Each row is a point on a tangle of strands that fork, close into loops and nearly touch. The rows are in no order.
(in the rows, 100 means zero)
Two points are linked if the straight distance between their rows is under 81.3.
taf: 104 73 79 108 81 131 109 116 83 66 105 66 81 77 121 64 129 128 115 101
 108 104 120 120 144 47 59
Fiza: 93 101 111 109 57 112 61 62 108 59 82 102 94 160 111 111 80 90 85 80 133
 92 97 111 124 56 117
feg: 96 119 85 99 91 56 57 65 111 80 74 79 88 80 84 98 90 115 97 114 84 111
 84 111 75 109 141
durok: 125 102 133 104 71 119 97 95 89 120 128 126 105 147 99 132 84 78 85 84
 117 91 123 81 93 91 101
Pugus: 68 130 67 101 135 87 87 112 127 98 88 81 72 49 122 128 137 152 100 76
 114 129 92 82 79 90 128
birub: 126 70 119 101 122 136 128 102 87 162 100 114 148 102 81 98 103 98 97 94
 108 110 104 100 108 119 92
vik: 102 102 88 103 109 82 97 128 90 106 152 140 57 106 100 96 83 73 94 125
 55 73 86 70 89 124 114
lil: 125 41 127 103 132 135 145 80 102 146 77 89 153 73 106 72 104 113 89 101
 101 96 146 138 118 103 56
zeko: 90 147 104 94 88 85 65 82 147 65 88 115 49 147 135 131 105 103 44 79 127
 89 120 75 93 55 129
pim: 144 99 136 92 80 98 120 94 94 92 106 105 112 148 89 94 89 39 91 139 102
 128 99 98 77 108 103
seras: 118 111 130 94 64 92 102 96 93 72 108 113 92 149 99 101 83 50 97 134 99
 101 109 97 83 100 104
Silu: 74 88 99 93 134 104 186 134 113 115 87 86 135 59 102 93 122 91 119 91
 101 94 97 97 123 118 42
Lolu: 78 90 96 96 120 93 106 55 117 115 42 71 141 47 94 98 108 135 105 86 109
 117 86 127 100 101 90
radum: 123 102 110 105 108 79 69 97 85 150 129 114 106 95 70 91 80 100 87 102
 58 84 98 99 85 142 147
Pulu: 71 136 72 104 132 97 140 149 111 104 116 94 88 74 105 111 116 116 123 98
 99 99 91 82 102 118 65
moseg: 104 100 110 98 99 65 95 64 104 101 64 87 136 74 67 82 80 89 101 119 76
 110 72 131 81 138 121
tob: 88 127 96 94 85 61 55 76 139 58 98 122 37 140 136 116 90 97 54 103 99 82
 114 79 89 67 120
mip: 65 84 44 109 123 81 78 118 104 78 114 100 70 43 116 90 115 150 113 76 78
 107 100 101 125 76 102
dile: 125 110 124 110 93 127 117 127 81 125 142 130 102 138 103 129 95 78 101
 96 106 95 116 70 87 101 93
somep: 104 79 116 114 62 98 64 73 71 65 122 120 103 143 95 96 59 62 104 113 102
 77 95 119 106 102 123
leb: 126 112 133 103 66 123 82 67 95 126 94 112 114 147 102 134 87 92 75 82
 135 96 125 97 83 86 98
Vogev: 66 109 95 92 123 71 133 73 140 97 41 75 128 45 100 121 118 117 109 92
 105 118 70 114 88 115 93
ludeb: 86 131 73 110 89 116 86 127 122 61 117 130 59 140 149 125 107 91 93 94
 129 80 99 71 110 59 90
vevi: 92 122 89 104 79 132 100 123 112 65 96 106 80 140 129 117 110 97 111 91
 138 97 97 79 106 56 79
sufin: 70 136 96 91 122 35 114 87 124 97 89 70 113 42 81 111 109 105 100 95 65
 98 77 110 79 147 117
mamag: 77 106 62 113 98 96 90 125 84 76 119 119 67 106 110 92 90 89 124 119 88
 77 84 94 104 104 93
Rigon: 82 72 57 112 105 108 63 116 89 74 121 108 63 76 129 82 106 141 110 82 85
 90 108 100 139 54 93
vis: 95 64 74 104 91 121 110 101 85 65 95 69 105 76 109 62 110 107 134 105
 110 106 100 128 141 76 56
vod: 94 100 91 101 91 73 66 70 98 81 72 84 113 74 78 88 78 111 109 109 83 110
 70 132 91 119 124
simo: 88 103 75 105 100 103 72 96 96 91 91 93 88 82 100 105 102 139 117 86 102
 111 91 104 100 86 111
pavof: 114 90 109 95 124 67 132 142 116 145 136 95 130 99 68 76 107 71 88 89 61
 94 64 118 118 158 134
lodu: 85 96 97 102 124 102 125 131 89 133 124 89 117 64 84 88 106 128 113 82
 84 91 106 99 122 118 79
gis: 98 139 87 96 88 122 109 106 127 57 57 91 87 127 126 121 120 104 103 109
 136 124 85 75 92 61 85
fetu: 88 90 108 88 135 93 141 153 106 156 133 91 131 60 75 81 111 111 103 65
 72 82 98 94 132 142 94
nema: 104 128 105 98 113 97 114 101 107 130 97 97 106 97 86 114 106 110 93 107
 94 105 95 83 75 124 106
losu: 114 54 106 100 95 151 108 77 92 98 62 92 119 101 117 87 108 125 107 102
 135 113 119 118 121 55 59
luvi: 120 88 117 103 110 88 76 92 83 151 113 102 142 80 59 81 82 99 94 88 69
 93 87 116 95 144 138
vizip: 106 142 110 93 84 89 66 79 123 96 85 101 61 133 118 136 104 113 63 89
 124 111 116 75 74 68 119
rab: 109 121 124 84 91 58 91 82 106 97 88 86 91 107 79 84 85 83 88 148 77 123
 106 90 66 117 118
Bala: 118 71 118 98 73 133 115 115 64 67 122 124 114 134 97 97 98 40 134 110
 132 91 103 111 114 98 96
vitik: 110 84 116 99 102 87 122 88 89 109 91 93 144 95 67 73 80 72 106 122 81
 110 65 134 98 143 120
duden: 101 132 90 99 93 111 112 107 103 89 88 97 99 116 99 108 97 99 115 113
 108 112 86 88 84 106 87
Kidus: 92 116 79 102 106 100 72 111 107 97 121 132 45 109 128 131 96 122 92 97
 87 76 103 68 85 81 104
rez: 116 125 135 99 62 100 88 66 121 85 99 102 99 176 113 124 75 77 62 91 132
 100 137 93 89 78 97
Bof: 122 85 126 104 93 112 62 68 69 162 98 105 134 101 72 92 83 101 88 88 90
 101 101 110 87 117 121
Kepi: 78 112 82 111 101 119 75 128 111 83 122 141 49 120 142 128 98 116 93 79
 106 71 101 70 107 56 86
Til: 55 127 55 99 136 74 117 143 111 100 118 94 72 50 107 106 114 135 119 88
 82 83 88 86 104 117 85
zubi: 90 71 96 97 126 119 192 130 99 103 86 97 139 89 96 83 111 56 124 110 113
 109 90 112 124 127 60
Pafi: 97 112 108 93 79 57 42 63 121 71 84 101 59 132 110 105 81 101 69 111 92
 88 112 94 79 78 136
Gakuv: 110 61 120 99 89 156 122 121 55 78 114 111 114 107 108 79 110 61 140 108
 129 94 123 115 129 90 65
gabes: 112 79 117 106 106 140 123 111 77 119 104 106 126 103 93 94 100 101 117
 95 110 109 108 98 110 109 76
deg: 90 73 74 105 90 126 73 112 88 69 99 87 75 93 130 75 107 135 102 82 106
 103 114 108 143 33 84
teda: 77 139 96 83 115 35 115 99 125 95 102 79 95 62 78 95 105 91 91 126 64
 108 86 94 74 150 126
Tatog: 129 64 122 101 108 112 132 108 88 118 118 106 142 111 70 88 98 59 103
 114 92 114 73 126 102 141 118
Zop: 136 91 130 103 85 137 126 68 104 110 56 114 136 147 108 123 87 75 93 117
 127 119 108 93 75 95 80
Lupo: 76 73 100 91 129 107 162 96 116 112 78 78 135 52 107 83 112 114 111 93
 99 97 103 118 125 107 46
Guni: 100 113 117 75 95 40 68 93 105 100 110 113 60 118 91 77 83 82 79 149 63
 105 116 76 59 113 126
geris: 104 146 103 97 102 92 63 86 119 120 81 97 58 97 111 142 117 124 73 93
 113 110 116 69 62 85 125
zeg: 65 129 87 96 124 52 108 87 131 98 68 64 109 39 93 127 117 127 100 88 91
 114 79 109 77 122 112
nasap: 111 99 119 110 64 126 114 119 86 63 134 135 100 154 118 120 90 46 112
 102 132 82 115 89 101 85 86
Nus: 83 110 76 97 100 103 113 94 108 88 77 78 107 79 92 104 103 120 122 100
 103 111 78 103 98 103 82
zomoz: 96 104 85 104 86 108 49 84 106 92 84 103 78 106 106 119 100 140 88 71
 117 92 97 94 101 58 126
Vus: 130 55 98 109 94 128 101 79 87 105 90 59 102 62 112 63 117 150 94 93 92
 102 135 145 133 66 67
tup: 104 80 94 103 115 119 97 117 79 128 124 83 98 66 97 83 110 149 103 86 84
 89 131 105 124 91 71
fup: 78 114 71 97 134 93 93 115 109 118 98 79 87 39 108 114 127 163 99 67 101
 110 109 88 104 93 99
Selet: 79 116 90 96 134 85 88 96 108 144 96 74 120 29 91 116 127 147 98 64 83
 96 110 98 98 121 102
dib: 105 120 99 100 75 97 69 63 119 66 45 78 89 125 100 110 98 107 91 110 120
 121 81 102 87 70 122
leluk: 82 80 87 100 110 107 119 85 106 101 72 75 124 62 99 89 104 132 115 91
 101 108 93 123 119 100 76
vurog: 111 105 99 108 126 93 111 146 85 136 165 129 88 109 86 99 97 84 96 109
 59 73 88 74 94 138 122
Fibel: 123 52 116 94 124 97 138 134 100 138 131 103 155 99 67 72 111 70 99 87
 83 100 67 133 133 150 119
mer: 87 107 71 104 105 112 120 145 85 90 136 111 85 105 102 96 97 75 129 113
 101 84 91 86 110 117 85
Vupog: 102 129 98 98 79 114 85 83 132 48 44 86 84 146 116 118 108 99 74 93 145
 119 83 86 99 47 118
nulo: 154 95 141 94 100 111 143 91 106 123 81 118 132 145 95 109 99 60 91 132
 107 132 104 96 69 112 103
tud: 59 103 46 111 135 83 91 140 102 90 128 120 57 50 122 97 109 131 116 91
 68 81 91 86 116 100 81
golep: 108 123 106 105 103 98 79 71 103 138 78 93 110 73 83 112 107 123 95 88
 102 107 104 100 75 122 115
Kimoz: 141 70 132 105 103 131 103 76 83 176 95 117 146 114 80 102 94 92 85 89
 109 113 105 108 91 119 110
reg: 85 87 90 105 59 122 68 96 89 49 100 106 91 134 121 95 85 93 107 83 129
 79 97 112 136 52 95
pip: 80 130 78 100 118 86 153 146 100 97 123 101 91 90 92 105 100 73 122 115
 88 99 81 85 100 136 90
dasi: 89 99 80 108 73 91 77 101 94 56 108 113 66 123 109 94 87 76 110 115 91
 79 86 103 97 84 112
git: 95 65 86 108 100 126 100 131 52 90 143 111 84 88 105 67 97 97 126 101 90
 73 118 109 136 88 75
nepa: 101 90 93 105 71 80 69 78 80 65 109 104 90 119 86 86 68 76 112 118 85 91
 83 120 101 107 125
dok: 95 125 122 77 125 38 144 115 133 122 106 83 115 77 70 82 101 76 82 119
 59 115 79 101 82 157 123
raso: 74 72 81 115 61 117 72 107 78 41 119 126 82 135 130 92 92 60 126 97 127
 65 100 106 139 62 96
vor: 102 121 122 96 56 90 74 62 130 48 100 102 92 171 119 109 81 75 66 90 134
 85 117 102 106 68 109
denas: 96 104 100 99 136 77 129 148 115 156 138 101 120 79 71 93 105 94 90 77
 62 84 84 89 110 157 126
Fuv: 112 103 106 103 117 99 88 121 83 153 149 126 99 104 79 105 89 105 85 94
 66 79 102 78 82 130 134
diti: 115 48 116 100 111 143 133 79 88 125 71 93 138 80 110 77 105 122 105 104
 111 111 123 130 123 84 54
Kemig: 117 64 123 102 71 129 96 87 67 85 120 120 127 132 90 94 76 61 119 103
 119 95 97 125 111 95 104
nite: 84 153 85 100 128 85 93 101 121 112 97 88 72 66 111 142 127 136 91 100
 110 113 105 73 60 105 120
lolub: 110 128 113 95 119 77 146 117 114 123 108 90 113 94 75 98 103 82 91 117
 77 116 83 88 75 151 109
Ronet: 103 133 123 71 92 54 68 66 121 83 63 73 74 107 94 96 103 101 71 136 100
 133 118 84 53 93 118
Pud: 111 116 116 97 81 102 95 65 105 97 63 90 100 124 93 117 93 92 92 119 114
 117 95 99 80 101 100
Laf: 124 84 121 103 96 150 127 86 94 113 75 110 133 132 109 117 97 93 119 105
 129 118 106 96 97 90 67
Nulu: 116 72 94 102 121 116 182 142 92 101 110 112 143 109 91 83 122 36 128
 112 109 107 82 110 123 138 80
gube: 102 113 103 106 105 124 125 142 81 103 136 126 95 123 111 116 101 86 119
 107 116 95 102 76 95 99 75
tinu: 118 52 108 100 97 138 125 140 48 95 149 113 111 96 97 71 110 69 130 92
 113 87 127 116 134 97 73
piva: 106 79 89 101 105 119 86 89 89 111 91 68 95 56 105 79 118 161 101 81 96
 112 130 119 124 65 72
Duva: 110 78 113 102 76 139 87 73 98 88 68 101 118 127 104 107 97 106 107 92
 139 106 107 109 108 68 82
keres: 102 126 107 89 90 55 50 58 113 88 54 69 82 81 90 101 106 109 77 122 96
 132 99 102 56 105 144
Fumir: 97 105 111 85 84 40 34 55 107 79 94 110 59 107 97 86 77 97 69 132 67 92
 117 91 68 101 139
Soka: 107 112 104 107 84 108 47 65 90 132 83 105 99 103 98 121 100 133 81 69
 109 102 114 99 80 87 123
pabin: 80 65 62 108 106 102 73 118 67 87 133 114 67 78 112 76 92 123 120 93 76
 69 108 106 132 83 85

A piece is all that can be reached along the links. How many separate loops has the piece of each point below (a circle has one, a figure eight two, a Y none), and how many tips (points with one link)?
nasap -> loops 1, tips 3
denas -> loops 0, tips 2
zomoz -> loops 2, tips 2
nulo -> loops 0, tips 3

How many points has the smallest loop of links through each point below? Write 0 if it is on no loop.
duden -> 7
pabin -> 17
teda -> 11
Pafi -> 0

Name the points in between on the shortest way along the links from the first point to the second, in order.
Lolu / Vupog -> leluk, Nus, duden, Pud, dib
Kimoz / lil -> birub, gabes, Laf, Duva, losu, diti
ludeb / dok -> vevi, gis, Vupog, dib, Pud, duden, nema, lolub
vis / gube -> taf, deg, Rigon, mip, tud, Til, Pulu, pip, mer
mer / vor -> gube, dile, durok, leb, rez
losu / vik -> Duva, Laf, gabes, birub, Kimoz, Bof, luvi, radum, Fuv, vurog
